Each row is a point on a landscape with many valleys, with its height.
A ball rolls from a point to whichever of its 2 nearest points has the largest drop for the distance, and stops where none of them is lower. Distance is the straight distance between rows; heights are no part of it.
zeso: -25	-31	-8	32	-19	-8	6	8	9	-38	37	-16	-29	19	-7	-8	-32	38	-14	-3	10	-26	-25	-5  h=467
tasa: -9	-27	-8	9	29	30	-18	-17	-8	4	-17	-3	21	-6	-35	-9	32	-5	2	-35	-1	61	-21	-2  h=758
pazov: -6	6	8	-19	22	21	-24	-1	10	-10	-27	13	13	-1	6	-8	-38	-6	40	4	21	-4	-17	-17  h=431
fipuv: -9	12	-7	-21	-15	18	39	-22	20	-5	-7	-7	-17	-3	36	-19	4	-16	-7	7	-11	-15	-12	2  h=372
Vafum: 17	-3	-5	-11	-19	-7	-10	-3	-26	16	-3	-3	-19	-13	49	19	3	-13	-15	-2	24	-8	-8	18  h=527
nura: -15	-17	-12	25	22	16	-11	-15	-2	-31	20	-14	5	31	-11	-4	-2	14	-9	-16	13	30	-9	-42  h=255
Ziso: 16	6	8	10	-6	-25	1	15	-3	25	18	12	-17	-23	23	38	21	3	-55	-10	11	-21	8	8  h=374
nunip: 12	6	-13	-1	-4	23	0	-13	15	31	-9	-22	-11	0	0	-17	-16	22	-38	0	0	-9	-6	44  h=214
vemus: -19	-17	6	21	0	-16	-18	36	-9	-14	32	18	5	33	-30	20	-16	-4	29	23	21	-33	5	-21  h=476
nuril: -4	14	-1	20	-19	27	11	9	21	21	26	-9	4	8	-52	-16	4	9	-1	4	-19	-3	-5	46  h=470
bovav: 5	8	-23	2	-10	-26	17	-10	12	7	35	4	-3	7	30	26	10	14	-25	3	9	-16	-3	7  h=89
nar: 3	8	26	-3	-18	-7	-1	17	-16	6	-7	13	-3	-7	16	-5	-36	-12	34	27	5	-19	-5	5  h=350
fugim: 12	12	1	6	22	-10	-19	0	12	26	-6	17	33	-19	-48	-7	27	-11	-4	-7	-7	8	35	29  h=731
Noru: -15	-9	-7	18	0	-7	-3	-5	17	-20	29	-11	4	35	-4	0	1	25	0	6	6	5	-3	-33  h=286
Soloz: 5	-6	-18	-5	4	6	13	-28	16	4	-34	3	16	-3	-16	-28	4	3	13	0	-20	44	2	34  h=91
Tel: -18	-12	-13	-7	16	-32	-4	17	29	21	15	22	-17	24	-14	26	3	24	19	16	17	-10	-14	-60  h=554
dusu: 22	-3	-25	-17	-3	11	10	-12	6	41	-43	-20	-29	1	9	4	19	-15	21	23	-10	-10	5	20  h=137
savum: -25	5	1	1	39	14	-30	-1	-26	-29	-2	6	43	-14	-17	-13	-26	-23	-9	-34	24	-12	28	-6  h=605
fizuk: -7	-7	8	17	0	0	-16	-1	19	-23	15	5	16	6	-8	-30	-49	37	1	6	21	-4	-25	-4  h=389
Tosi: -1	3	7	-1	18	-13	-16	7	8	8	-15	14	12	9	21	29	22	1	-31	-9	5	0	7	-49  h=648
fev: -17	-16	24	20	-7	13	-10	1	10	-41	-12	3	7	1	-11	-30	-45	10	7	-6	9	-21	-31	7  h=357
gedin: 34	12	28	8	10	-28	-3	24	-11	14	12	22	-11	-36	-1	27	-1	1	-42	-14	2	-19	16	21  h=342
fanuf: -20	-1	20	39	3	27	-33	30	-22	-15	8	-8	9	15	-24	16	5	-15	-7	-21	8	-11	0	-13  h=651
pepam: 43	3	7	-14	35	-22	-1	-10	12	33	3	2	7	-18	-54	7	26	8	1	11	17	-6	54	26  h=771
pav: -1	4	-8	-1	-4	-4	18	-28	22	-11	-22	-10	-17	7	39	-15	-13	4	5	29	-1	-20	-8	-13  h=400
vemu: 12	-3	-18	19	9	-27	-21	-19	19	32	46	-3	3	18	-32	21	43	29	-8	7	12	23	17	-9  h=835
fefov: 2	-20	-12	22	5	73	-11	-3	-37	12	15	-45	-21	29	-24	-23	-4	-3	-1	-6	0	4	5	26  h=544
Ragi: 9	-4	14	14	-12	3	-22	4	-6	19	0	1	0	12	3	6	-8	8	-13	-2	0	2	-13	7  h=339
lof: -8	8	-12	3	2	3	16	1	-7	16	2	-18	1	17	18	18	16	-19	-16	0	-12	-24	14	-11  h=368
suvu: -2	21	9	-22	-6	-5	19	-35	36	-2	-13	17	7	-9	21	-23	-5	6	32	22	-13	14	-16	-10  h=139
keri: -8	20	-5	-19	-13	-21	27	-17	-3	-8	17	-10	-1	-5	64	-3	-8	-10	0	22	3	-10	6	-7  h=567
valon: -6	3	-27	-32	-5	14	33	-8	20	10	-19	7	-15	-10	31	-1	35	-33	-20	-1	-20	-13	-10	12  h=343
Peke: 8	-9	5	28	-13	9	-23	0	-17	25	16	-13	-11	-6	2	-1	-16	14	-20	-1	22	-10	-11	38  h=302
sabi: -12	10	21	-7	-5	-2	-11	11	-4	-24	-23	14	15	9	14	-19	-49	-8	53	13	14	-10	-4	-12  h=391
savo: -14	18	-10	-13	-6	32	39	16	9	-26	5	-17	-15	4	3	-4	26	-17	-14	-10	-39	-39	-4	-35  h=543
savop: -15	-2	-2	-2	-13	0	20	-13	-28	-24	-23	-12	-1	16	47	-22	-13	-25	29	23	-3	11	11	-20  h=94
pumi: 16	0	24	-14	-2	-30	-2	20	-9	17	-12	26	4	-35	-1	28	34	-15	24	4	-17	5	12	-6  h=333
mudek: -21	11	14	-14	-10	-7	11	11	-4	-7	-15	16	-5	-20	43	0	26	-20	-1	-5	-38	15	-26	-9  h=219
Poze: -27	-21	-7	-8	-6	-58	6	13	4	-34	9	21	-12	22	-11	-5	-11	-15	6	21	7	-35	9	-27  h=610
kol: 15	8	4	-18	12	-10	-29	-15	1	11	14	12	20	-27	-24	-10	-8	19	54	3	21	35	-3	16  h=451
nadu: 6	-1	-1	16	-13	-14	-3	-6	17	-3	0	-4	-25	2	37	-2	-29	37	-3	20	18	-16	-23	-3  h=427
sesos: -4	3	0	10	13	25	29	-25	14	-31	-11	-11	26	13	7	-40	-24	19	-17	-8	0	20	-8	-10  h=708
zuka: 20	10	-10	2	10	17	-1	-1	18	37	-25	-6	-11	4	-22	9	3	-7	-27	2	3	-14	11	35  h=162
Tik: 4	-2	10	9	13	2	-29	-2	-14	11	3	0	22	-12	6	-36	-43	-2	6	11	36	18	16	30  h=444
penuv: -3	-13	-12	-9	-5	22	32	-36	-13	-30	-15	-26	-20	32	28	-21	0	-10	16	8	-16	8	6	-44  h=193
neb: 22	-9	5	0	34	15	-38	-15	-1	11	-2	-6	15	-13	8	-42	-45	32	10	-6	36	27	-5	16  h=392
pozo: 18	19	17	-10	20	-24	-9	7	6	17	-10	25	18	-9	2	21	9	-7	-14	-7	-1	12	11	-27  h=630
Busop: -19	-13	18	15	-15	-1	5	3	5	-67	4	-6	-1	7	-22	-36	-30	10	-6	-16	-8	-22	-17	-14  h=329
vuk: -18	-18	10	31	-10	16	-19	20	-28	-15	17	-23	-15	23	0	6	-14	2	-1	-13	11	-10	-4	-9  h=633
Gilov: -2	9	-13	-19	20	-13	-11	2	35	3	0	25	16	22	1	17	-6	17	29	9	8	-11	-12	-61  h=534
fas: -2	24	17	0	-8	1	16	17	4	29	11	19	8	-26	-25	2	-2	-19	-32	-5	-10	-27	19	52  h=242
sile: -20	8	17	0	1	4	-15	2	-23	3	9	3	22	7	8	-4	-6	-11	11	1	7	32	22	-3  h=720
luga: -24	2	1	-20	1	-4	25	-26	-12	-46	-24	-10	3	21	32	-23	6	-24	14	11	-16	-4	19	-40  h=147
Keb: -13	-7	-1	3	-9	11	13	17	-1	-38	-9	-15	-17	9	-12	13	17	-20	-25	-18	-31	-52	-10	-41  h=526
muz: -17	17	2	-6	-7	-7	25	-3	11	-13	2	2	4	13	21	8	17	1	-15	0	-19	-21	6	-32  h=338
liki: 18	24	4	-2	-19	-12	12	10	4	26	32	1	6	-21	-27	7	18	10	-20	-6	-6	-28	16	55  h=194
geder: 15	4	13	-2	-18	15	5	5	15	17	-34	6	-7	6	-2	12	11	6	7	1	-30	13	-30	-14  h=208
Kig: 4	19	20	0	-10	-18	4	24	27	16	7	31	-6	1	4	23	1	12	28	18	-15	-17	-25	-26  h=215
dute: -8	16	6	-4	-3	10	13	23	10	2	-28	18	-4	-11	3	-16	-17	-21	15	16	-19	-8	4	33  h=175
bag: -10	26	14	0	-1	29	18	0	35	-10	35	4	18	27	-36	-22	-4	24	9	2	-24	9	-9	-9  h=614
doket: -19	32	-5	-20	0	20	43	18	11	13	-16	8	2	0	0	-3	29	-29	5	2	-45	-27	3	6  h=583
lufu: 31	-23	7	7	-10	-38	-7	5	-23	17	3	-12	-10	-39	13	47	36	21	-9	-8	12	-3	19	16  h=263
num: -5	-12	24	4	-17	-18	-15	19	-37	9	-2	11	18	-45	-11	12	16	-15	20	-9	-15	23	14	20  h=418
vanat: -1	-17	-23	10	-11	53	14	3	-26	15	7	-33	-19	18	-24	-11	15	-12	3	-12	-12	20	-4	42  h=519
Tiban: -9	36	6	-7	12	10	19	20	20	5	13	13	19	30	-36	-6	26	-10	1	-2	-31	-22	-1	-32  h=657
buvam: -10	-5	-15	19	-13	3	-12	2	-31	4	35	-23	0	10	22	7	0	-4	-54	-15	20	-17	21	19  h=429
Vizig: 1	-20	-6	4	-21	2	11	-10	11	5	-28	-1	8	-33	-8	-8	9	8	41	8	-33	18	-19	28  h=83
midup: -13	-17	5	1	-20	-8	9	-11	-10	-53	-8	-16	-15	10	6	-33	-23	-8	-4	0	-7	-28	-15	-8  h=301
soru: 23	1	0	-9	-1	-9	-8	-10	-8	14	-29	-4	-37	-26	35	19	0	-2	-22	8	9	-14	-8	-2  h=506
ped: -23	13	3	-3	-25	-19	12	4	-24	-13	23	10	-2	4	52	11	-2	-7	26	17	-2	-1	4	-16  h=589
Torob: -8	-10	-10	12	18	22	-2	-26	-16	-18	17	-20	11	29	-4	-4	18	1	13	-10	-7	57	14	-49  h=220
sogel: -1	-12	-10	10	16	11	2	-7	-3	0	-29	-3	23	-10	-9	-34	-18	0	-15	-8	-7	38	-4	41  h=144
zafam: -8	-9	-29	17	-16	-1	5	11	-15	8	53	-24	-24	50	-14	15	3	3	10	18	18	-24	16	-8  h=425
nog: -13	13	2	-20	28	-8	-32	4	6	2	4	22	21	1	2	23	-18	4	29	-4	20	6	-5	-45  h=505
dag: -1	24	-4	-19	6	-1	11	1	18	6	-16	21	-9	-22	30	-15	10	-25	-11	31	-19	-22	1	10  h=275
Rol: 9	11	-7	-27	19	2	-8	-29	1	14	-33	3	21	14	8	6	1	-15	38	11	6	27	10	-30  h=136
fimu: 32	-5	23	-2	-2	-34	-1	1	-19	13	8	4	-9	-37	4	29	28	15	23	10	1	4	15	13  h=297
deges: -18	21	8	-16	-21	8	34	-24	10	-16	-3	-6	0	-3	52	-24	-16	4	29	21	-17	14	-15	-15  h=92
Vuru: 0	9	-13	10	1	-36	-9	-15	20	38	51	16	-1	13	-13	14	7	28	-6	21	23	11	18	11  h=820
zim: 7	6	31	9	15	11	-18	45	4	7	-28	34	-3	-21	-22	9	-22	-19	-3	-7	-9	-16	1	21  h=268
mesal: 3	13	14	-14	27	-4	-22	2	-18	4	-12	21	25	-17	2	-4	-38	-17	4	4	26	18	31	12  h=492
gek: -9	18	30	-2	-6	-27	10	28	10	-8	15	39	14	-19	18	17	5	0	2	2	-15	-17	-26	-40  h=244
nagi: -23	4	-1	7	-16	-46	-4	1	-7	-2	42	20	18	3	29	0	-17	15	17	13	8	35	9	-19  h=530
Nopar: 7	-4	16	6	3	12	-34	13	0	24	-9	5	8	9	-20	7	-6	6	24	5	12	14	-21	-1  h=373
bosim: -8	24	-8	-14	3	37	42	24	7	2	-6	-8	-2	13	-19	3	35	-22	2	-18	-54	-11	-1	-20  h=562
debem: -3	-2	-6	3	-11	-27	3	-17	10	-7	5	-1	-8	9	51	-5	-24	28	15	18	11	21	-24	-15  h=447
nem: -4	9	9	10	28	2	-32	23	8	4	-11	22	27	-20	-29	18	8	-10	-33	-26	5	10	6	-11  h=689
sazev: -4	-32	-15	20	-3	54	2	7	-37	-12	3	-44	-24	35	-19	-19	-7	-7	7	-7	-1	-16	11	-8  h=568
meni: -23	2	-8	-13	48	3	-11	-12	-3	-25	-26	17	48	-10	-8	-6	-17	-26	-38	-26	18	1	33	-7  h=639
zezef: 5	-6	-13	5	-14	21	10	13	-11	14	-9	-13	-10	-21	12	-22	-26	-7	-20	5	14	-12	1	77  h=304
Gaz: 22	-10	-6	-4	-11	1	-3	-8	25	17	-52	-7	-19	-26	2	11	27	18	4	-8	-16	2	-30	-3  h=234
Zupon: 0	-6	-7	-11	-6	-2	11	8	3	8	-31	14	-15	-38	3	-17	-5	-4	36	24	-33	6	-11	49  h=125
Luroz: 17	1	29	-8	9	-13	-6	17	-14	11	-29	13	-20	-24	19	0	-23	-21	19	27	0	-12	10	15  h=312
lebu: 27	3	-4	-6	24	0	-6	-9	22	31	-11	0	23	-19	-69	4	44	16	9	-3	5	1	31	16  h=752
lese: -10	-34	3	10	18	-17	-37	22	-7	-26	-18	7	5	12	-10	29	1	-3	-5	-6	27	-21	-10	-44  h=658
dubod: -26	-1	9	-6	22	11	-14	17	-14	-12	-26	20	33	-12	-7	-16	-29	-34	13	-13	7	17	16	4  h=535
legar: 0	-21	-5	-1	19	18	-32	-13	-7	15	-25	-1	27	0	-22	2	7	-13	5	-16	6	42	-8	-16  h=756
ziva: 14	15	17	-12	6	-43	-17	2	11	4	13	35	33	-24	2	16	14	17	6	-7	3	30	10	-10  h=609
zag: 31	-1	0	-11	27	-13	16	7	10	25	-33	16	-25	-44	-13	13	33	-7	4	7	-17	-22	20	25  h=164
vapas: -9	18	-2	-3	-13	34	27	11	2	-1	9	-5	1	15	-37	-6	28	0	21	-9	-50	18	-14	-20  h=580
Tiz: 17	6	17	-12	-4	-6	-7	5	11	12	-1	16	5	-18	-10	-10	-29	22	41	16	14	20	-20	30  h=419
Zop: -3	3	-20	1	-18	30	27	9	-1	8	7	-17	-2	6	-34	-13	14	-16	5	-4	-31	7	5	47  h=496
bogo: -5	0	-26	18	-4	18	4	-20	-19	6	51	-38	-4	42	-4	5	26	3	-28	-5	9	15	22	-6  h=861
Fes: 32	-19	-12	-4	-6	16	-13	-20	16	28	-45	-22	-25	-2	-1	22	12	28	-19	-5	2	8	-33	12  h=256
lus: 5	6	-8	-14	9	11	-6	-24	-5	2	-8	-18	21	33	1	4	18	-5	34	1	-1	55	11	-39  h=184
tovu: -16	4	3	-14	-18	9	28	-11	-17	-8	-13	-15	-3	14	29	-18	-5	-8	30	6	-15	40	-9	0  h=40
mogup: 8	-38	-32	-3	-21	8	7	0	-30	11	-8	-24	2	-29	26	20	35	-6	-4	-27	16	18	1	48  h=196
Mes: -6	0	12	10	1	19	-8	29	4	12	-26	19	0	-6	-32	2	-2	-28	18	2	-24	-1	-5	16  h=225
vofi: -11	22	14	25	-21	8	6	12	34	-8	26	6	9	-4	-15	-29	-43	29	-3	3	5	-13	-25	17  h=417
Gud: -8	-21	-5	16	8	-6	-20	-11	-26	-61	40	-10	9	17	-33	-35	-19	-2	-21	-20	13	-11	15	-2  h=514
res: -11	-19	4	16	-8	33	16	15	-10	-27	-19	-28	-28	14	5	2	-4	-2	-32	-24	-9	-25	-28	-12  h=499
detik: 14	-1	-41	-30	5	17	10	-36	-10	35	-38	-16	-22	6	30	-15	4	-19	6	17	-1	7	8	33  h=82
pova: -6	-11	-3	7	24	-28	-23	12	16	-15	-9	13	6	8	-7	29	6	5	-28	2	12	-29	2	-57  h=665
tatop: 4	1	-4	-19	-32	-4	19	-3	-9	0	20	-4	-13	-18	62	8	-1	-8	-5	12	8	-9	-11	19  h=548
Raso: 49	0	11	-14	33	-22	-13	-1	-5	37	16	8	1	2	-44	31	16	-4	19	13	15	-4	37	7  h=789
Kov: 10	16	5	-21	-1	-39	-5	-9	-10	13	41	29	23	-1	21	10	-14	0	30	18	14	30	23	-3  h=558
kodeb: 22	-28	-11	-1	-28	-11	-1	-6	-22	14	-7	-18	-12	-42	23	24	26	12	4	-7	17	9	6	28  h=229
gepar: 1	16	3	21	-14	20	11	4	22	11	25	-8	-4	5	-16	-9	-18	30	-11	-4	-2	-25	-12	33  h=443
gedu: 4	-5	15	8	-5	36	-23	12	19	19	-23	4	-13	5	-35	-8	-11	8	16	-8	-5	12	-42	15  h=401
tureg: 26	12	6	-28	34	-6	-13	-16	19	17	-39	12	-1	-6	4	19	11	-2	21	13	5	18	5	-32  h=84
pokog: 5	21	-12	1	-8	14	22	13	9	18	5	10	-2	-16	1	-12	-23	-14	-29	-3	-5	-27	13	67  h=288
toso: -18	4	29	7	-19	-6	-12	30	-10	-2	7	17	32	-29	-23	14	23	-4	11	-25	-20	21	-15	10  h=387
fod: 3	10	12	-20	-2	-28	-22	-1	-9	-2	26	25	48	-15	-5	10	1	0	37	0	4	38	11	-1  h=586
zusat: 5	18	-34	-24	4	15	36	-35	9	23	-23	-16	3	14	32	-17	15	-15	-6	10	-15	10	9	14  h=142
mim: -3	15	-21	24	18	-4	-11	-24	6	19	43	-17	6	35	-19	6	38	13	-27	-13	5	25	19	-5  h=848
Mot: 31	15	0	-3	22	-35	-4	2	11	39	39	12	-8	14	-24	23	10	11	11	19	18	-4	28	8  h=805
sos: -6	6	4	-6	9	10	-3	-6	-3	9	-11	2	27	-6	-13	-2	13	-14	17	-8	-8	48	12	0  h=740
Galos: -21	-9	5	11	28	17	-18	-5	-7	-56	28	-4	29	3	-46	-26	-22	-16	-18	-35	13	-6	13	-7  h=541
mon: -18	-8	8	-6	21	15	-42	3	-16	-8	-8	13	16	3	-2	7	-31	-8	25	-12	22	20	-12	-21  h=469
zumi: 1	-11	-13	-5	-13	19	38	-24	6	2	-21	-6	-9	-1	-11	-23	12	13	34	5	-31	40	-20	26  h=44
zav: -5	-15	-13	13	27	4	-4	-5	-3	-17	-41	7	24	-2	2	-10	4	-13	-28	-26	-20	51	14	25  h=195
Patam: -10	-26	4	30	-14	23	14	6	-2	-39	9	-31	-21	15	2	-9	-29	23	-13	-12	-5	-24	-36	-10  h=483
fudu: -6	-23	-6	27	-12	1	-11	6	7	-3	21	-17	-31	20	18	-8	-33	40	-20	8	26	-18	-30	4  h=448
Vub: 37	7	1	3	-14	-21	3	-11	12	24	24	-6	-7	-40	-14	7	8	36	-10	-7	13	-22	8	63  h=143
fodu: -28	1	-2	-11	32	-6	-6	-18	15	-39	-37	19	38	-16	9	-18	-26	-9	-17	-23	12	-5	12	-24  h=667
Pofel: 16	5	8	-6	27	-8	-32	0	14	8	-8	19	29	-26	-42	11	13	14	-10	-21	9	11	6	8  h=707
gupe: -22	7	-10	-2	-3	-20	29	1	17	-25	26	-9	-1	27	7	4	13	25	-10	-3	-8	3	3	-51  h=313
Vik: 35	-13	-14	5	14	13	-29	-9	-3	29	-43	-32	-30	6	16	5	-1	20	-25	10	19	-1	-16	6  h=282
Manel: 2	10	0	-23	-5	-2	26	3	27	12	-22	19	-11	-38	16	-8	24	-22	-2	8	-29	-12	-23	25  h=311
vuvug: -29	7	25	-1	-6	-2	-1	26	-24	-2	17	14	13	17	-9	12	3	-18	32	-1	-3	11	1	-24  h=698
gelob: 8	6	-18	-2	-24	15	3	-6	-25	8	35	-32	-11	29	4	24	35	-9	-15	-9	7	0	6	15  h=872
boro: 5	24	25	-4	0	-16	-4	14	14	-4	-3	30	-8	-22	14	-19	-37	2	26	11	6	3	-4	21  h=388
nol: 16	3	-1	-16	2	-23	-16	-13	22	3	-14	6	-14	-2	33	-3	-15	28	15	17	18	31	-27	-37  h=466
mar: -33	1	9	10	30	22	-38	6	-9	-43	12	6	30	-11	-33	-3	-21	-3	-2	-31	16	-15	-10	-9  h=570
fidag: 32	1	3	5	-15	-38	-13	-8	5	9	40	-9	-4	-36	-1	19	14	56	-18	-3	30	0	-5	34  h=90
vusu: 34	12	-6	-14	10	-10	2	-3	18	32	-21	6	1	-16	-29	21	31	-3	-21	1	-12	-15	17	19  h=115
Duvu: -13	-5	-9	-3	22	-4	-9	7	-34	-13	-32	22	25	-15	16	-24	-30	-35	9	-1	1	32	21	31  h=569
Surus: 1	-36	-9	5	-17	12	5	-33	-13	-36	-15	-27	-20	30	5	-44	-32	12	8	10	10	-23	-9	-3  h=265
vav: 10	7	-8	-19	-9	23	12	-3	10	30	-26	-4	-22	8	9	16	26	-10	7	0	-12	-16	-22	-3  h=177
mumem: -1	1	-20	3	-5	-6	7	-6	-11	7	25	-16	-10	39	12	15	0	-10	-5	15	13	-30	27	-1  h=398
peki: -21	-28	17	13	-8	-24	-21	36	-20	-38	7	12	-4	14	-11	15	8	-4	-11	-11	4	-30	-9	-38  h=642
Nuno: -16	3	-3	-4	12	4	10	-25	25	-44	-23	4	23	-11	-4	-43	-35	2	-23	-15	5	8	-3	-13  h=690
venas: -19	-29	-10	8	-18	-36	-5	25	-20	-36	19	0	-22	28	-7	14	5	-3	10	13	11	-28	2	-23  h=627
vati: 6	-12	-12	-5	-40	20	9	10	-10	25	36	-21	-16	7	-13	41	37	-3	7	-14	7	-10	-13	14  h=881
mifut: 2	2	-41	-14	-9	23	35	-24	-3	15	-4	-22	-6	7	11	-4	21	-20	-13	-16	-9	16	11	41  h=118
fanur: 29	-10	10	-4	0	-25	-18	-11	1	15	-29	0	-37	-17	42	12	-3	21	-4	14	16	21	-15	-20  h=486
bedit: 10	10	7	-30	33	-15	4	-20	9	4	-52	18	-11	-8	33	8	18	-24	1	24	-8	5	2	-42  h=138
fezag: -2	17	2	-1	-7	44	30	-11	27	3	7	-5	-2	20	-49	-12	13	20	11	-5	-35	23	-24	3  h=595
Lal: 23	0	-4	16	-8	13	-8	-1	-4	21	-2	-20	-19	-6	15	-28	-35	23	-15	11	19	-1	-9	53  h=260
tapi: -1	-18	-13	-3	-6	10	24	-37	-2	-32	-3	-37	-14	38	22	-30	-22	14	19	26	7	-8	-9	-28  h=230
gubil: -18	5	-4	-1	21	30	7	-31	12	-18	1	-2	35	4	-22	-33	-25	13	-9	-20	12	47	-2	-6  h=726
buz: 7	22	16	-25	-5	-16	10	-12	31	11	-6	20	1	3	20	7	11	20	19	14	-15	8	-29	-36  h=180
Kema: -19	-4	7	3	-35	-8	13	12	-31	-37	27	-14	-22	11	46	9	-13	-13	24	1	-1	-30	2	-16  h=607
ruka: -5	-18	-10	19	-9	35	13	6	-5	-39	2	-32	-21	16	-12	12	13	3	-35	-28	-25	-25	-10	-41  h=513
Fitel: 17	15	-16	-6	-16	-40	9	-23	14	20	45	-3	-8	-19	15	17	8	34	-27	-3	16	3	0	35  h=43
fus: 8	-7	4	7	-18	-45	-20	-13	-16	14	25	2	10	-17	18	17	3	15	-10	1	19	37	9	11  h=485
topa: -26	9	16	21	8	17	-7	27	-6	-11	5	9	18	-1	-31	13	5	-16	-27	-21	-15	-1	6	-7  h=669
Niz: 5	17	0	-22	-3	-7	13	-14	7	17	-25	8	3	-11	13	-4	6	-15	2	11	-14	8	13	1  h=231
rus: 4	8	-10	3	-14	5	3	4	-8	11	25	-4	-2	-5	28	33	21	-19	-49	-21	16	-32	10	14  h=399
zor: -7	7	-1	9	-26	-39	1	-12	-11	0	46	-2	10	0	20	1	-12	29	9	10	9	36	4	20  h=509
baf: 10	6	-12	-8	-43	5	13	0	12	25	17	-13	-11	2	0	19	22	-5	-9	-5	3	-21	-23	21  h=888
Dab: -5	15	29	1	-11	-8	3	27	8	-1	-15	19	1	-24	27	15	7	-5	-15	-3	-13	-2	-20	-19  h=251
des: 14	2	21	12	9	-11	-13	36	7	12	-17	19	-9	-36	-15	16	-11	-13	-37	-17	-2	-14	4	38  h=307
napo: 18	-1	21	-8	20	-3	9	26	-12	15	-27	14	-43	-39	21	14	2	-31	-4	13	-2	-21	15	31  h=266
mel: 7	-31	-19	3	-14	28	-2	-8	-34	-41	-6	-42	-21	27	-31	-22	-8	-25	2	-5	-19	-17	23	-30  h=588
zuzal: 2	43	7	-12	9	2	11	3	38	19	28	15	24	29	-26	-3	11	19	11	6	-26	-8	-13	-21  h=637
tor: -16	-3	-7	10	39	38	-14	-30	6	-16	-6	-3	24	7	-24	-11	1	4	-7	-27	1	59	-19	-21  h=743
Misop: -14	12	7	-20	6	-17	17	-12	15	2	-34	11	-8	-8	46	-1	26	-18	-2	7	-21	2	-10	-38  h=179
Baze: 14	15	6	-11	9	-2	20	14	7	30	-18	15	-24	-24	-5	6	3	-29	8	23	-12	-30	24	43  h=218
Zem: 13	-7	24	4	-9	-28	-15	8	-30	3	10	14	14	-37	12	8	1	3	-4	-11	19	28	22	19  h=455
kuz: -20	-9	-15	-12	13	-46	23	8	37	10	11	30	-11	12	-6	11	-5	19	27	39	16	-40	1	-44  h=572
silu: 5	-21	-37	-14	-25	22	14	-19	-18	6	10	-33	-5	4	21	0	24	-10	-2	-23	12	19	-4	28  h=157
Zemo: 4	-10	1	6	0	-19	-3	-8	-5	-31	-28	7	-1	9	3	-7	-15	-22	-11	11	10	-40	13	-17  h=460
Gesel: -16	-8	0	28	-7	3	-15	32	-8	6	36	-5	-23	38	-20	21	-4	4	14	12	8	-37	5	-9  h=450
rop: -4	14	4	-3	-1	-9	6	-8	17	-12	-15	4	3	12	10	-15	-29	-2	8	19	4	-15	9	-16  h=428
Tal: -19	-4	-8	24	-1	-11	3	1	-12	-24	44	-16	10	15	-8	-2	-3	-2	-64	-16	16	-30	33	10  h=459
dadu: -16	10	-4	-14	-23	16	26	15	-7	14	-4	4	-6	-5	7	9	23	-29	13	2	-28	-8	-3	30  h=606
Kub: 8	4	29	2	-6	-7	-17	29	-5	20	-1	29	16	-31	-27	31	35	-4	13	-10	-16	9	-13	-14  h=361
Nupi: -13	-22	-8	35	-3	0	-11	2	-17	-46	38	-26	0	20	-36	-29	-6	-4	-54	-17	13	-27	25	13  h=487
notan: -5	-32	-9	30	-13	14	-8	15	-36	-47	21	-34	-26	20	0	0	2	-3	-13	-11	-8	-9	8	-31  h=617
sil: -25	-25	-7	-15	1	-68	11	3	13	-2	13	30	-16	11	1	1	-27	1	27	41	26	-33	9	-32  h=591
Tez: 1	-30	-15	13	-13	34	15	5	-40	-53	0	-33	-20	0	-10	-15	-4	-15	-11	-20	-31	0	19	-44  h=602
dogi: 31	-20	9	17	16	8	-44	-13	6	10	-10	-4	1	-12	0	-19	-25	43	-12	-3	32	27	-24	13  h=351
fopi: -19	24	15	-10	-2	10	9	26	-11	6	3	13	4	25	-13	10	18	-21	22	-1	-32	-19	16	-22  h=678
gan: 36	-22	2	5	19	2	-41	-3	-9	16	-16	-17	-22	3	13	-2	-6	30	-29	-6	36	25	-14	5  h=315

Where does a ball stop that starts at each point below?
Duvu: detik
pova: mifut
venas: vusu
Mot: tovu
dubod: detik
Tez: tovu
tasa: zumi
vemus: tureg
Nupi: zumi
